Each row is a point on a tangle of strands that fork, close into loops and nearly touch. The rows are in no order.
(in the rows, 128 means zero)
Two points are linked if the straight distance between their rows is under 81.7. Some points are linked to none.
j_611: [158 184 117 176 101 104  94 182  73 138 122 170  65 137 152  86 159 123
 150 172]
j_19: [129  85 155 157 113 100 171 150 107 162 131 122 145 119 161  90 126 110
  66 115]
j_367: [ 61 177 107 120 101 126  69 168  95 168 114 134  56 163 123 148 116 143
 135 187]
j_966: [123 182  96 129  89 115  33 203 133 176  97 215  58 147 131 140 127 119
 161 163]
j_255: [100  74 153 174 143  95 134  52 170 191  88 129  90 169 132 186 133 100
  84 105]
j_587: [180  85 160  95 121  91 137 103 179 138 152 161 189  92 102 153 152 102
 128 107]
j_891: [161 160  96 163  81 123 122 188 122 108 132 167  86 123 119  86 121 108
 147 187]
j_292: [110  79 114 154 116 110 143  87 106 156 122 125 183 139 153 113 137 157
  81 103]
j_801: [125  87 103 152 114  89 119 124  99 132 127 155 173  94 169  86 152 146
  87 143]
j_176: [185 150 113 125 118 163 143 148  95 116 146 127 125 136 157  81 157 109
 164 159]
j_506: [ 85 132 132 120 156 155 106 131 119 106 133 107 133  94 165 127  78 135
 104 105]
j_960: [188  89 149 164 114 117 102 157 135 154 143 115 109 155 143 126  96 166
  82  74]
j_837: [ 72 167 150  97 149 132 153 103 155  73 110 121 156  89 128 129 118 119
 169 105]
j_857: [114  86 151 105 138 120  88  43 177 130 108 104 138 128 122 163 135 170
 112  80]
j_13: [157 182 115 190 125 138 114 184 108 157 107 126  81 182 132  91 155 134
 159 145]
j_810: [111 106 142 110 180 142 121  93 129 100 132 101 152 121 138 148 106 154
 124  76]
j_671: [111 143 107 150  75  89  96 189  67 182 156 133 106 154 156 119 122 136
 116 148]
j_633: [119 106 149 113 123  79 102  75 200 114 139 139 169  74  58 179 108 153
 151  53]
j_283: [ 98 156 108 125 133 127 155 163 111 108 166  96 117 139 123 121 101 140
 119 140]
j_722: [169 167 131 132 120 121 142 134  90 132 129 126 120 128 151  74 185 119
 148 158]
j_94: [ 69 143 139 130  79  94  90 143  84 149 118 106 107 119 150 134 124 142
  84 179]
j_321: [106 154  70 114 130 128 132 143  96 113 119 169 113 138 114 135 154 105
 152 215]
j_130: [118  57 125 173 161 100 142  70 154 176 100 110 140 157 149 174 137 137
  94  81]
j_261: [194  97 137  97 137 152 152 127 124  92 177 111 138 119 138 137 117 122
 152 129]
j_775: [ 98 138 104 156 103 103 100 166  70 157 156 123 125 128 164 125 106 148
  85 145]
j_313: [199  60 128 149 146 122 133 131 152 129 130 124 128 122 148 132 119 126
  97 105]
j_649: [ 54 122 169 113 149 130 116 101 120 131 120  66 147 121 161 166 115 145
 134  54]
j_809: [104 174  77 113 128 195 164 143 132  90 128 146  69 117 113 104  77 104
 150 152]
j_897: [114  99 171 107 171 103  90  77 145 142 127 111 169 141 119 202 126 128
 133  63]
j_159: [170 159 131 126  88 158  89 193 127 141 153 121 102 122 158 102  77 151
 129  80]
j_670: [183 136 152  81 144 175 161 148 146  92 151 111 101 133 126 150 113  85
 155 141]
j_460: [133 157 140 156 129 115 130 166 104 175 118  95 104 147 167  87 163 124
 123 155]
j_18: [ 61 124 147 146  89 122  76 139  87 148 131  79 113 103 169 134  88 153
  96 150]
j_369: [157 149 111 153 119 139 128 139 125 104 111 150 122 112 148  77 172 114
 150 216]
j_126: [ 91 163 144  90 159 139 155 106 103 100 133  98 137 131 131 153 106 133
 157  76]
j_913: [115 158 144 168 101  82 136 176  86 178 110 113 135 126 174  90 158 111
 111 154]
j_99: [121 166 115 148 117  85  93 170  69 162 113 161  82 134 157 110 152 124
 132 185]
j_4: [ 87 174 151  77 121 129 159  97 168 132 139 111 168 108 106 116 159 144
 172  89]
j_828: [114  62 115 153 136 101 137  65 151 164 109 128 160 139 136 127 137 146
  90  72]
j_628: [199 146 138 126 105 150 153 181 134 102 164 115  90 131 133 109 122 113
 148 126]
j_729: [ 87 153 140 109  99  97 158 102 191 129 130 117 170  83  90 132 161 145
 160  90]
j_269: [118 164 147  78 179 170 167 120 143 100 122 114 117 137 109 165 136  79
 177 113]
j_240: [130 107  98 141 148 174 116 111 120 118  85 139 130 138 108  98 149 107
 178 215]
j_652: [ 84 156  85  98 133 161 162 129  89  87 147 139 139 124 140 120 111 123
 153 144]
j_941: [175 143 163  77 144 158 157 127 163 112 143 129 125 121 121 152 161  80
 152 146]
j_575: [182  72 120 114 172 143 106 105 135 110 140 122 138 138 124 165 112 132
 121  79]
j_687: [148 177 123 177 115 118  63 184  88 157  84 174  55 155 128 108 148 127
 150 192]
j_220: [162 161 117 163 110 121 144 169 122 115 134 140 103 123 143  90 143 102
 127 200]
j_749: [124  78 120 174 133 110 162 145 123 125 136 115 155 128 136 123  93 152
  65 113]
j_22: [ 78 138 112 130 144 110 143 118 111  89 139 112 176 103 144 120 121 141
 132 130]
j_154: [145  96 143  94  89  99 145  99 186 146 169 145 179  78  67 157 151 135
 165  84]
j_884: [153 122 137 134 117 137  80 165 116 146 149 104 113 126 172 116  79 164
 107  90]
j_416: [103 171 147  82 155 144 168  91 151 100 123 119 130 125 103 156 151 114
 189  92]
j_855: [147  79 148 108 145  97 134  92 135 166 136 137 194 134 103 171 153 119
 108  65]
j_387: [104  69 147 148 150  84 120  41 162 170  93 171 106 170  91 186 137  85
  88 112]
j_537: [154  57 134 132 128 127 155  87 156  83 151 118 175 100 120 147 123 142
 128 114]
j_549: [115  71 148 165 157 108 100  71 140 158 107  85 130 151 129 195 120 144
 104  71]
j_933: [103 151 137  81 154 156 129 119 128  88 122 116 113  84 146 117  95 123
 113 118]
j_372: [191  60 156 169 128 104 121 105 124 175 115 120 108 151 147 138 137 148
  61  87]
j_835: [105 162 126  93 135 163 177 115 119  66 136 106 105 123 107 135  80 123
 167 123]
j_327: [181 131 156  90 101 130 158 114 129  99 149 116 141 134 147 105 172 136
 144 140]
j_847: [170  89 147 106 116 125 132 100 173 118 140 135 189  85 129 122 160 129
 136 101]
j_188: [136  92 148 143 176 152  76 108 151 138 118  93  82 126 155 180  92 155
 100  83]
j_824: [141 163 167  66 130 164 160 117 179 112 126 117 127 115 132 122 177  98
 154 127]
j_677: [117 160  79 156 150 182 130 173 132 126 102 124  85 177  87  98 102 122
 165 162]
j_795: [136 111 137  78 127 146 131  84 180  94 136 130 184  70 127 132 138 130
 145 111]
j_796: [103 102 117 122 133 114 131  61 159  60 134 113 183 102 114 146 113 171
 157  75]
j_475: [162  99 168 128  99  88 194 123 147 131 130 137 174 110 128  96 171 103
 128 130]
j_816: [135  77 179 119 129  84 135  84 186 153 121 139 166 111  95 159 142 142
  91  89]
j_907: [ 70 175 117 105 131 155 111 131  85 119 132 122 105 122 160 113 115 141
 132 160]
j_851: [ 94 100 157 145 137 119 112  96 126 144 116  86 143 127 163 151 128 163
  96  96]
j_317: [122  65 129 184 135 108 139 150 114 168 118 116 127 134 145 127  94 137
  56  94]
j_886: [161 125 104 160 111 128 172 189 135 105 167 107 129 124 124 108  98 122
 113 136]
j_780: [125  96 133 175  90  85 140 178  79 171 133 145 134 111 164  86 111 125
  77 128]
j_466: [103 186  99 116 131 176 108 166 102 141 108 151  54 156 123  91 101 139
 140 165]
j_66: [184  91 138  90 149 151 126 107 119 107 157 105 130 107 142 147 110 125
 118  88]
j_707: [168 125 171 142 105 104 152 180 121 153 155  96 105 151 127 142 108 136
  93  85]
j_759: [ 71 119 119 135 143 117  88 112 108 115 108 105 152  86 161 118  99 146
 107 119]
j_718: [127 142  71 127 122 170  52 170 116 151  80 211  77 163  79 139  97 115
 160 158]
j_407: [121 101 179 114 126  86 148 113 156 141 119 105 168 116 128 155 140 146
  91  89]
j_968: [141  82 137 135 128  78 105  46 194 172 109 176 136 138  47 172 158 120
 108  87]
j_666: [ 77 151  97 149 140 105 165 143 106 149 119 134 143 150 117 103 164 114
 112 190]
j_559: [162 141 127 136 105 132 189 125 135 121 124 121 139 141 126  89 195 113
 168 180]
j_903: [194  67 159 117 145 105 143 120  98 137 149 134 139 154 103 167 129 119
  91  96]
j_644: [ 61 167 118 152 120 109 158 154 112 121 108 105 112 140 136 115 115 125
 104 174]
j_988: [133 170 111 120 126 204 154 146 137 113 127 117  64 142 116 103  91 112
 156 137]
j_87: [ 99  96 126 155 149 124  75 115 123 141 112 111 156  94 180 122 119 145
  81 131]
j_802: [ 82 185 106 131 135 158 146 177 117  96 148 115  94 143 116 116  74 140
 144 121]
j_102: [155 137 100 151 108 161 168 178 130  93 171 117 125 125 127 101 105 103
 150 179]
j_232: [179  95 181 124 132 101 136 148 113 151 131 118 125 154 131 149 115 126
  84  80]
j_436: [159 106 132 102 101 133 202 107 161 132 169 113 184 114 103 156 152 103
 174 131]
j_297: [114 144  88 137 135 164 145  98 149 133  98 145 159 141 101  89 196 117
 185 192]
j_874: [135 136 108 145 121 133 134 171 128 111 161 116 113 121 128 116  82 145
 101 122]
j_601: [177  94 148 123 107 109 147  97 133 130 131 114 156 119 158 100 164 150
  96 107]
j_753: [190 159 125 127 117 177 157 179 150 115 150 134  75 143 123 110 111  86
 175 144]
j_672: [202 121 148 165  89 108 105 192 141 140 149 125 106 143 135 108  93 147
 102  79]
j_709: [ 31 195 128 116 134 118 110 121 113 123  91 134 117 123 149 133 136 133
 131 185]
j_964: [150  76 143 131 181  98  92  82 137 127 112 153 134 161  79 192 113  92
  77 134]
j_846: [140 155 144  85 167 184 159 145 135 106 121 112  84 135 117 146 101  83
 158 119]
j_771: [102 114 169 103 135  86 112  71 184  99 104 125 161 106  89 176 120 152
 155  52]
j_113: [162 146 107 171 147 161 114 157  94 140  87 125  93 177 112  77 162 127
 159 165]
j_277: [ 72 173  93  93 146 149 113 127  80 140 105 146 103 132 137 103 137 125
 151 173]
j_951: [177 157  96 163  68 134 112 192 121 118 167 152 112 132 132  90  91 124
 150 127]
j_383: [102 106 156 153 129 120 124 139 106 144 143  80 126 140 142 155 103 170
  88  87]
j_339: [150 153 144 116 125 118 152 126 100 154 136 118 158 145 163  89 187 130
 124 138]
j_849: [ 94 136 104 122 119 105 104 148  56 145 134 137 127 133 162 107 134 148
 114 165]
j_663: [167  67 157 121 105 103 197 113 148 144 135 164 176 107 123 109 145 111
  99 103]
j_157: [106  85 128 138 120  77 157  84 170 148 122 145 193 105  78 145 133 151
 131  43]
j_922: [158 142 107 106 107 170 112 170 129 116 167 117 105 124 142 113  57 131
 131  72]
j_86: [ 68 157 152 116 138  94 171 131 125 127 119  77 143 132 141 137 136 133
 117 120]
j_399: [149 184 125 115  93 173  92 189 115 149 143 139  78 137 149  82  78 129
 141 107]
j_181: [135 174 118  91 118 180 118 157 110 127 139 138  80 116 144  82  85 124
 115 105]
j_516: [141 142 178  57 152 141 135 114 153 110 142 129 139 110 103 175 144  90
 146 115]
j_268: [108 169 108 110 145 157 133 124 143 116 109 130 130 105 145  89 173 102
 153 179]
j_266: [187  56 151 130 113  88 153 105 115 159 116 129 148 123 157 108 163 132
  87  90]
j_579: [ 87 171 103 112 153 174 147 108 108 103 110 119  92 147 110 111 123 130
 161 150]
j_778: [ 80 175 112 110 147 147 174 103 155  64 115 122 141 103 125 119 132 107
 160 147]
j_496: [129 130 152 190  46  82 107 193 100 195 141 129 115 123 152  97 101 136
  88 113]
j_49: [115  98 161 139 176 115  82  97 150 102 110 104 107 126 129 189  91 134
 103  80]
j_674: [100 126 178 133 131  90 173 138 141 149 125  98 149 135 147 147 134 129
  90 120]
j_957: [151  80 132 101 136 137 102  62 166 127 151 136 181  88  86 164 145 142
 159  61]
j_605: [108 162 121  84 141 177 163  97 170 107 127 134 152  73 131 129 137  95
 196 113]
j_352: [ 95 130  95 140 133 113 177 136 115 113 146 130 183 114 135 120 136 125
 118 153]
j_989: [142  94 173 103 174  94 100  99 136 108 134 137 147 137  85 198 115 114
  84 128]
j_170: [110  78 113 180 108  90 120 143  83 172 119 123 136 128 163 108  98 139
  61 137]
j_88: [121  62 162 130 145  73 124  49 159 160  98 169 136 161  67 180 140 120
  83  91]
j_494: [143 132 111 132 131 129 162 148 116 114 153 120 156 110 149 100 143 126
 125 166]
j_954: [134 110 136 109 139 134 173 114 120  97 162  99 151 146 116 164 106 133
 120 100]
j_540: [108 130 155  82 123 123 153  86 147 102 141 121 172 107  98 163 128 141
 168  63]
j_37: [173  80 124 174 142 128 106 118 131 151 130  97 100 147 142 133 120 161
  71 100]
j_892: [114 155 133  76 138 181 141 134 118 114 126 123  94  99 164  96  94 105
 136  97]
j_290: [149 156  66 144 110 174  71 179 113 138 103 199  62 156  92  97  95 106
 167 176]
j_950: [163  89 180  89 147 113 121 121 146  91 147 128 143 110 105 184 124 110
  94 129]
j_761: [ 91  99 146 140 141  95 117  66 187 116 107 114 174 101 109 155 129 166
 130  55]
j_410: [114 147 126 117 121 118 119 128  80 151 139 113 140 128 173 106 161 147
 115 135]
j_584: [139  96 132 116 139  87  72  62 191 157 113 156 154 105  58 177 149 140
 131  69]
j_500: [136  83 169 105 124  83  99  86 189 141 133 162 176 112  56 173 141 126
 109  78]
j_739: [ 73 172 124 110 130 116 113 115 123 107 114 143 127 123 133 114 155 130
 121 201]
j_564: [166 129 156 121 134 120 171 176 114 138 161  98 113 166 121 145 128 119
 117 114]
j_10: [178  57 146 125 142  89  99  59 160 152 115 176 146 153  82 170 160  89
  85 124]
j_829: [ 51 186 118 124 145 162 151  97 104  73  86 135  94 134 113 107 113 140
 175 159]
j_647: [ 96 145  96 105 142 162 158 105 103  61 138 113 133  98 136 127  85 124
 156 109]
j_905: [185  94 157  94 129 101 173 147 108 127 159 130 148 146 106 170 137  92
 105 128]
j_404: [173  58 133 136 149 105 100  49 159 128 124 157 150 144  67 198 148 117
 116 129]
j_599: [103 159 137 132 154 159 176 120 167 103 111 107 107 131 116 117 158 113
 145 173]
j_624: [ 88 144  99 101 122  86 120 150  74 139 144 169 126 130 136 141 156 131
 117 173]
j_545: [139 135 103 117 129 152 119 152  75 120 153 112 133 126 150 102 106 156
 121  93]
j_60: [160  92 114 150 123 148 115 126 129 115 151 106 120 133 142 113 105 173
  79 102]
j_878: [141 126 183  94 146 115 117 124 135 149 133 100 129 122 164 142 138 131
  92 101]
j_194: [ 90 185  89 131 109 155 101 186 114 128 143 134 100 137 134 116  68 135
 136 135]
j_25: [148 145 117 147 139 166 141 118 118 139  90 108 113 183 120  91 187 124
 161 165]
j_637: [214  73 141 120 121 130 143 138 125  94 173 120 140 121 120 176 112 104
 137 120]
j_97: [ 35 169 134 113 126 102 104 115  99 115 115 112 142 102 156 140 125 151
 115 148]
j_401: [112 177 116 146 127 141  98 173 106 176 114 107  87 155 154 103 148 118
 138 174]
j_70: [111 156  66 134 141 141  84 172  93 158 101 195  75 168 106 144 114 114
 157 172]
j_30: [173 106 126 104 131 172 113 143 115  99 168 117  99 116 139 112  71 153
 120  89]
j_260: [ 74 177 132 103 149 161 159  97 115 111 121 106 123 138 126 126 138 143
 158 114]
j_391: [217 129 150 138  97 121 139 181 139 126 173 116 107 132 141 114 111 140
 119 107]
j_852: [ 69 170  88 114 166 129  95 130  88 154  96 171 109 155 138 136 157 120
 160 189]
j_854: [192  52 151 110 130  91 112  84 169 148 127 180 178 121  93 164 161 103
 116 108]
j_183: [118 172  99 152  75 112  58 202 101 135 158 153 101 129 154 100 104 128
 119 147]
j_82: [111 128 134 104 141 121 149 114 156 125 143 106 178 107 148 130 145 132
 133  94]
j_353: [231  64 158 151 114 113 151 159 118 118 165 127 130 121 123 151 121  98
 115 104]
j_669: [105  90 173 125 168 110  83  87 128 161 122  86 148 133 157 185 117 142
 105  81]
j_79: [112  89 116 129 101 103 165  86 167 139 149 134 210  95 103 120 147 157
 139  78]
j_554: [152 138 163  92 144 141 134 143 117 123 154 107 113 130 154 116 134 135
 109 110]
j_171: [151 157  92 142  83 126 118 190 114  91 166 152  97 129 129  98 106 134
 120 166]
j_389: [134 171  73 166 119 179  98 190 133 137 110 158  87 163  93  83 104 105
 174 161]
j_91: [160  84 111 151  98 105 135 120  89 130 138 146 149 119 150  76 133 150
  73 136]
j_62: [197 116 152 121 102 113 152 136 103 119 144 115 127 122 154 106 155 147
 109 126]
j_235: [ 96 162  64 121 120 178 119 144 111  98 115 163  61 138 101 112  76 105
 145 186]
j_137: [112 171 100 137 160 212 151 154 139 119 100 130  70 155  85 117  92 109
 163 143]
j_207: [ 83 184 106 145 162 164 133 143 119 129 104 115  88 149 121 114 120 126
 129 168]
j_356: [130  76 108 151 118  87 126  77 190 152 124 144 180  79  60 159 128 148
 141  61]
j_765: [142 149 102 141 114 171 161 140 127  92 131 120 102 135 115 105 121 117
 156 199]
j_93: [ 54 167 130 153 143  96 167 130 130 119 128 102 143 138 124 131 140 130
 136 156]
j_105: [142  88 151 127 158 134  90  58 182 146  97 102 145 113 150 136 149 156
 100  87]
j_664: [136 151  95 121 115 107  93 174  80 113 145 176 109 105 157 123 136 108
 130 182]
j_472: [135  87 119 135 161 137 121 106 127  89 138 102 135 115 136 144  96 166
  91  97]
j_679: [159 161  92 141 141 188 105 148  99 122  95 164  78 131 120  77 129  99
 170 179]
j_100: [128 154  74 170 110 137 140 175 116 122 123 141  85 175  88 101 131 121
 129 195]
j_219: [125  80 161 118 167  83 114  75 131 170 117 121 163 151 111 191 143 116
  98  72]
j_167: [ 83 161 100 155 134  95 138 157 100 135 115 145 106 160 121 124 131 127
 108 200]
j_834: [150  73 114 137 101 127 162  93 137  95 163 119 189  98 140 122 118 131
 137 146]
j_562: [118 110  88 114 155 157  73 141 100 137  64 209  60 149  89 158 118 130
 139 192]
j_12: [147 111 151  87 109 126 159  91 178 131 158 123 180 109  82 171 159 117
 171 104]
j_251: [128 173 109 144 129 153 134 193 137 116 149 118  91 116 151  97 108  99
 130 133]
j_920: [147 113 133 144 121 108 184 150 114 146 144 124 153 122 149  90 148 106
 102 133]
j_488: [153 138 105 131 132 190 146 106 134 109  85 136 129 135 112  84 176 102
 197 201]
j_178: [ 72 179 121 140 150 154 117 157 104 158 101  93  90 155 155 124 129 123
 138 146]
j_150: [107 156 122 128 121 158 177 110 172  92 120 120 140 125  97 111 162 127
 180 187]
j_101: [146 107  86 137 101 120 122 147  78 116 159 149 152 120 154 107 114 151
 100 146]
j_539: [103  92 160 135 186 109  75  54 160 117  86 116  95 143 125 209 112 134
 105  89]
j_364: [107 152 121 122  98 109 154 118 177 149 137 129 191  91  97  92 158 150
 133 105]
j_606: [156  90 166 103 153 126 106 100 157 134 130 122 143 120 151 153 148 151
  98  96]
j_543: [108 156 133 172  51 106  94 189 105 178 135 118 112 152 144 116 100 134
 104 135]
j_40: [107 111 157  90 173 113 113  92 135 103 122 114 155 119 134 182 116 127
 151  55]
j_33: [137  55 145 158 107  94 187 125 119 143 124 143 177 106 142  95 126 111
  80 121]
j_265: [140 119  96 153 155 145  63 164  99 149  69 202  60 136 102 127 134 123
 149 198]
j_368: [159  54 170 132 161  98 126 103 168 144 103 131 135 136 129 179 134 125
  68 101]
j_288: [154  99 163 105 170 133 104 151 130 125 147 105 117 144 128 171  88 123
 104  73]
j_241: [ 93 151  86  94 123 158 135 101  97  89 138 152 150 116 144 114 140 107
 169 187]
j_608: [ 73 170 129 129  87 113  82 162  88 154 132 120  74 146 148 140 110 154
 104 176]
j_758: [128 150 115 102 135 156 151 114 151 119 131 127 156 105 135 108 160  97
 179 139]
j_382: [157 151 168 176  71 100 105 199 121 161 145 122 107 114 160  87 106 141
 103 113]
j_804: [165  63 172 165 108 106 136 117 107 175 103 116 139 136 160 109 137 151
  75  98]
j_461: [141 103 171  77 137 119 130  94 166  84 146 142 168 101  74 191 136 110
 114 112]
j_505: [170  58 116 122 163 116 114  67 150 123 127 135 144 131 111 183 131 130
 109  97]
j_179: [116 174 138  72 135 143 144 104 176 128 138 119 158 109  87 145 167 110
 196  96]
j_17: [ 85 137  86 113 165 167  89 134  97 121  72 188  57 147  98 124 106 118
 146 191]
j_452: [152 134  92 165 133 161 160 154 136 112 112 124 105 170  86  98 132 118
 152 204]
j_77: [ 73 148 158 124 122 126 119 128 102 142 134  67 133 138 148 155 102 149
 117  88]
j_512: [115 190 115 173  71 120  97 201 119 170 138 128  94 167 136  91 122 128
 139 141]
j_977: [180 128 132 106 119 171 162 119  94 107 159 108 129 122 161 109 146 102
 188 143]
j_714: [174 109 144 171 112 105 123 166  90 150 141 122 136 125 168  99 122 134
 101  88]
j_453: [128 146 119 151 162 163  97 134 123 133  52 133 103 149 105  92 172 134
 134 201]
j_567: [119 166 154  94 156 136 164 132 157 122 128  97 122 128 137 121 163 124
 135 137]
j_573: [116  92 136 149 152 112 103  35 194 149  96 134 127 147 124 181 152 157
 112  80]
j_282: [110 147  62 139 160 135 100 152  86 135  87 166  93 153 118 128 153 116
 156 194]
j_52: [113 170 128 164 108  94 126 167  69 180 118 156 124 146 161  97 168 125
 110 180]
j_448: [110 104 151 151 169  89  80  40 182 144  93 123 107 151 114 202 146 119
 120 105]
j_307: [152 105 121 127  93 141 179  97 139 113 161 114 194 109 125 120 156 107
 167 150]
j_956: [119 151  87 114 113 126 126 140  90 111 137 153 140 110 147 114 153 110
 143 204]
j_826: [139 124 117 117 139 136 148 140  86 115 163  94 133 157 134 137  97 157
 119  87]
j_3: [173 185 122 150 107 167 127 188 145 113 131 139  62 152 120  92 116 116
 171 139]
j_84: [ 49 141 135 116 114 133  95 121  78 121 129 103 112 120 160 130  96 168
 116 150]
j_994: [ 58 119 161 122 144 127  97  81 152 134 104  91 163  86 159 161 123 158
 138  65]
j_675: [119 117 128 151 124 124  86 150 107 138 133  96 128 106 182 104 102 151
  84 119]
j_509: [ 87 190 100 136  77 132  69 204 132 147 145 152  94 134 126 106  74 121
 126 145]
j_591: [137 140 148  99 152 126 176 140 124 128 168 100 147 154 117 163 136 120
 139 103]
j_420: [140 141 169  74 171 138 136 134 147  97 151 110 119 125 119 175 119 111
 115  99]
j_560: [155  61 151 115 136 118 142  77 177  92 147 135 170 101  91 194 117 122
 134 109]
j_730: [140 151 113 120  99 149 135 112 147 101 115 149 154  93 140  80 179 107
 157 197]
j_254: [150 127  82 146 105 132  91 168  81 116 165 140 127 124 160  94  94 149
 118 118]
j_593: [ 86 195  93 132 104 143  66 172 109 157  95 149  51 169 123 107  95 139
 144 174]
j_981: [ 84 122 129 109 140 136 138  78 135  68 129 113 159 107 138 131 104 149
 135  76]
j_788: [130 122 157 135  99 113 135 156 114 161 146  83 104 148 143 130 100 158
  83 106]
j_334: [ 70 169  95 104 107 124 146  92 152 111 139 130 168  95  89 104 154 147
 178 126]
j_915: [ 87 141  74 121 165 188 125 109  86 121  60 161  93 134  88 113 105 113
 157 180]
j_746: [139 108 142 100 166 102 143 116 128 134 143 115 185 127 126 180 140 105
 121  71]
j_301: [128  78 143 146 155 114 150  82 165  87 131 110 154 113 115 159 111 160
  97  98]
j_668: [100 157 121 119 108 134 179 111 154  77 150 123 168 102 118 113 146 127
 162 163]
j_713: [112  88 106 134 116 112 137  70 130 142 128 132 208 106 137 115 148 164
 118  85]
j_409: [117 137 151  67 125 173 146  93 160  86 146 118 161  77 131 144 125 102
 170 107]
j_517: [184  90 106 140 107 158 125 135 108  86 173 116 119 120 145  99  97 156
 115 114]
j_397: [107 150 123 109  87 106 160 110 151 142 133 126 171 113 125  98 177 147
 135 144]
j_680: [135 152  81 177 114 118  98 191 127 137  99 176  76 168  81 119 125 125
 136 201]
j_169: [198  40 152 133 116 102 171 102 138 134 140 157 172 121 119 146 137 104
 114 100]
j_162: [149 158 153 115 137 138 139 156 137 119 133  96 107 135 147 100 141 125
 138 143]
j_120: [137 178 100 171 102 126  45 186 116 173  90 190  66 168 108 120 118 125
 163 173]
j_896: [172 127 159 124 105 111 196 121 167 135 136 120 153 127 131  98 189 103
 146 160]
j_196: [103 166 126 111 115 107 101 142 114 134 106 161  99 119 145 107 179 129
 127 200]
j_477: [ 98 138  76 135 159 191 136 100 107 103  89 154 122 133 102 110 124  98
 182 199]
j_532: [106 158  98 140 129 135 166 116 132 140 121 140 159 152 126  91 178 117
 143 180]
j_793: [ 73 101 171 142 156  89 100  73 168 115  79  96 154  98 138 174 114 162
 144  55]
j_589: [155 193 105 186  81 125 105 194 117 155 120 164  92 166 124  84 131 120
 155 145]
j_634: [134 179 128 163  97 117  88 205 125 129 135 147 101 107 164  80 102 114
 124 141]

A piece is two or more points that can be reached from each other along the links. Count, over all rows, the pieces, the separate loops (a circle has one, a figure eight two, a Y none), the forks (points with three links) and the tips (points with one).
pieces -> 9
loops -> 1
forks -> 20
tips -> 36

How many points has the smallest loop of links through each point below? Write none if it is on no loop.
j_159 -> 10
j_649 -> none
j_857 -> none
j_608 -> none
j_178 -> none

A fork is a point with three links, a tip a point with one. Leave the first point through the second and follow the links. Name the first fork or tip that comes.
j_674 / j_86 -> j_265
j_509 / j_194 -> j_680
j_240 / j_488 -> j_255
j_397 / j_364 -> j_941
j_409 / j_605 -> j_951
j_178 / j_401 -> j_966
j_235 / j_809 -> j_282
j_188 / j_49 -> j_567
j_554 / j_878 -> j_188
